Points on a hilly landscape, in no order, each with its height.
From any point a climber steps to the highest of the 6 points nearest to it. It stops when none of these is higher. Distance is the straight distance between rows; heights are no part of it.
puna: [ 87 103 116 121  82 101 111  69  93 101 108 118]  h=6.49
Nupan: [121  96 101 121 111  83 137  98 110  90  87  74]  h=2.65
Zilok: [114  62 103  81 129  97 108  89 124 112 105  89]  h=4.59
vidil: [130 100 120 135  88  86 143  98 109  88 113 108]  h=7.20
Kolo: [122  94 129 141  96  86 150 109 111  85 102 105]  h=5.80
suve: [ 89 116  81  73  84 102  57 113 109 117  67 104]  h=3.90
Fivo: [104  85 121 119 130  68 149  97 107  83  91  75]  h=4.04
Kuro: [ 95 104  80  42 106 108  72 116  89 100 111 114]  h=7.70
Zar: [120  92 127 145  96  80 143 110 112  83 125 115]  h=5.34
Gakil: [123  93  94 118 109  91 124  96 105  94  90  76]  h=0.29
tolup: [ 90 109  93  84  97 111  90  83  90  79  90 100]  h=6.28
temi: [123  97 120 132 106  85 149 106 109  86  88  87]  h=5.26
sizi: [ 87 113  66  56  98  96  63 116 104 110  79 117]  h=4.18
deno: [ 96 138  82 107  59 103  59 118  80 127 118 107]  h=2.94
rutut: [111  79  89  63 116 130  89 112  90 106 111 103]  h=5.93
Taze: [ 77 115 112  88  87 101  77  98  99  98  78 105]  h=4.29
fas: [118 102 107 125  82  96 128  75 102  94 107 107]  h=4.62
gilu: [ 87 110  87  67 103 107  81 101  92  82  91 102]  h=7.79
Tiguk: [112  70 126  79 129  74 124  86 126  85 118  86]  h=0.57
Kifun: [ 90 107  77  52 107 104  73 114  92  91 101 111]  h=4.85
Dav: [ 87 122 105  84  79 105  68 112 106 115  71  99]  h=4.92
sekil: [117  67 117  74 127  78 117  89 128  95 113  91]  h=2.53
mak: [ 83  94 105 144  96  90 117  85 106 105 121 130]  h=6.18
gusa: [ 85 113  80  61 101  97  70 112 100  94  81 108]  h=2.07
zelog: [116  71  88  98 125 103 103  93 107 105 102  77]  h=5.30
Nanug: [113  93 115 147  94  74 131 101 112  85 135 127]  h=3.79
Nezes: [ 83 120  91  72  90 100  68 110 107 101  70 106]  h=3.19
favot: [100 106 102 107  83 108 106  70  93  86  96 103]  h=6.58
zafo: [105 129  89  95  61 113  50 110  97 131  92  99]  h=3.49
mebo: [ 94 130 103 108  70 106  69 129  87 131 104 100]  h=4.24
bib: [ 86 131 103 122  79 110  82 131  78 120 109 108]  h=4.32
Kuz: [ 78 116 122  99  84 107  90  93  93 101  84 109]  h=7.27
geke: [ 67  99 116 134  93 104 105  91  93 114 110 120]  h=6.84
naz: [107  87  80  91 110 121  96  92  88  86 104  86]  h=7.02
vus: [ 71 111 121 118  88 110  92 109  89 121  98 109]  h=7.84
Kar: [108  98  83  97 102 115 100  81  87  80  99  88]  h=6.79
Lado: [111  71 106  88 129  76 114  93 125 105 107  83]  h=1.95
Divo: [ 96  98  81  63 111 117  84 108  85  85 110 105]  h=3.44
Fes: [ 92 135  91 118  71 103  77 130  81 122 113 107]  h=3.31
taz: [ 70  96 100 146  99 101 112  94  97 112 114 127]  h=7.17
fot: [ 72 106 121 116  88 106 102  83  92 110  99 117]  h=6.78
zos: [ 81 123 102 129  84 108  92 130  79 118 107 110]  h=4.90
gef: [100  99  80  72 110 118  84 101  87  79 104  97]  h=5.47
Poka: [ 84 122 120 103  79 108  79 120  93 124  89 102]  h=5.66
vemun: [115 103 106 121  82 103 119  71  98  90 102 102]  h=7.83
Laz: [114  68  91  82 123 119  96  96 108 113 103  90]  h=6.53
Gosam: [121  95  87 111 106 106 112  84 101  90  95  82]  h=5.29
Saza: [110 102  95 109  89 105 109  72  92  83  95  96]  h=6.44
suvig: [109  86 113 112 132  72 139  99 111  91  91  75]  h=2.93
melak: [112  73  89  78 120 128  93 102  94 105 109  94]  h=6.99
borin: [110  82 110 104 133  71 127  96 118  95 103  72]  h=0.15
dev: [113  79  82  88 119 125  94  99  92  99 109  91]  h=7.51
fasel: [114  78  93 102 128  89 112  94 117 101 100  73]  h=2.22
san: [ 83 117  77  59  97  95  64 114 104 102  79 113]  h=3.34

Where does a climber stop that starts at each point below?
Zar -> vemun
borin -> vemun
Zilok -> dev
mebo -> vus
zafo -> vus
sekil -> dev
Kar -> dev
Kolo -> vemun
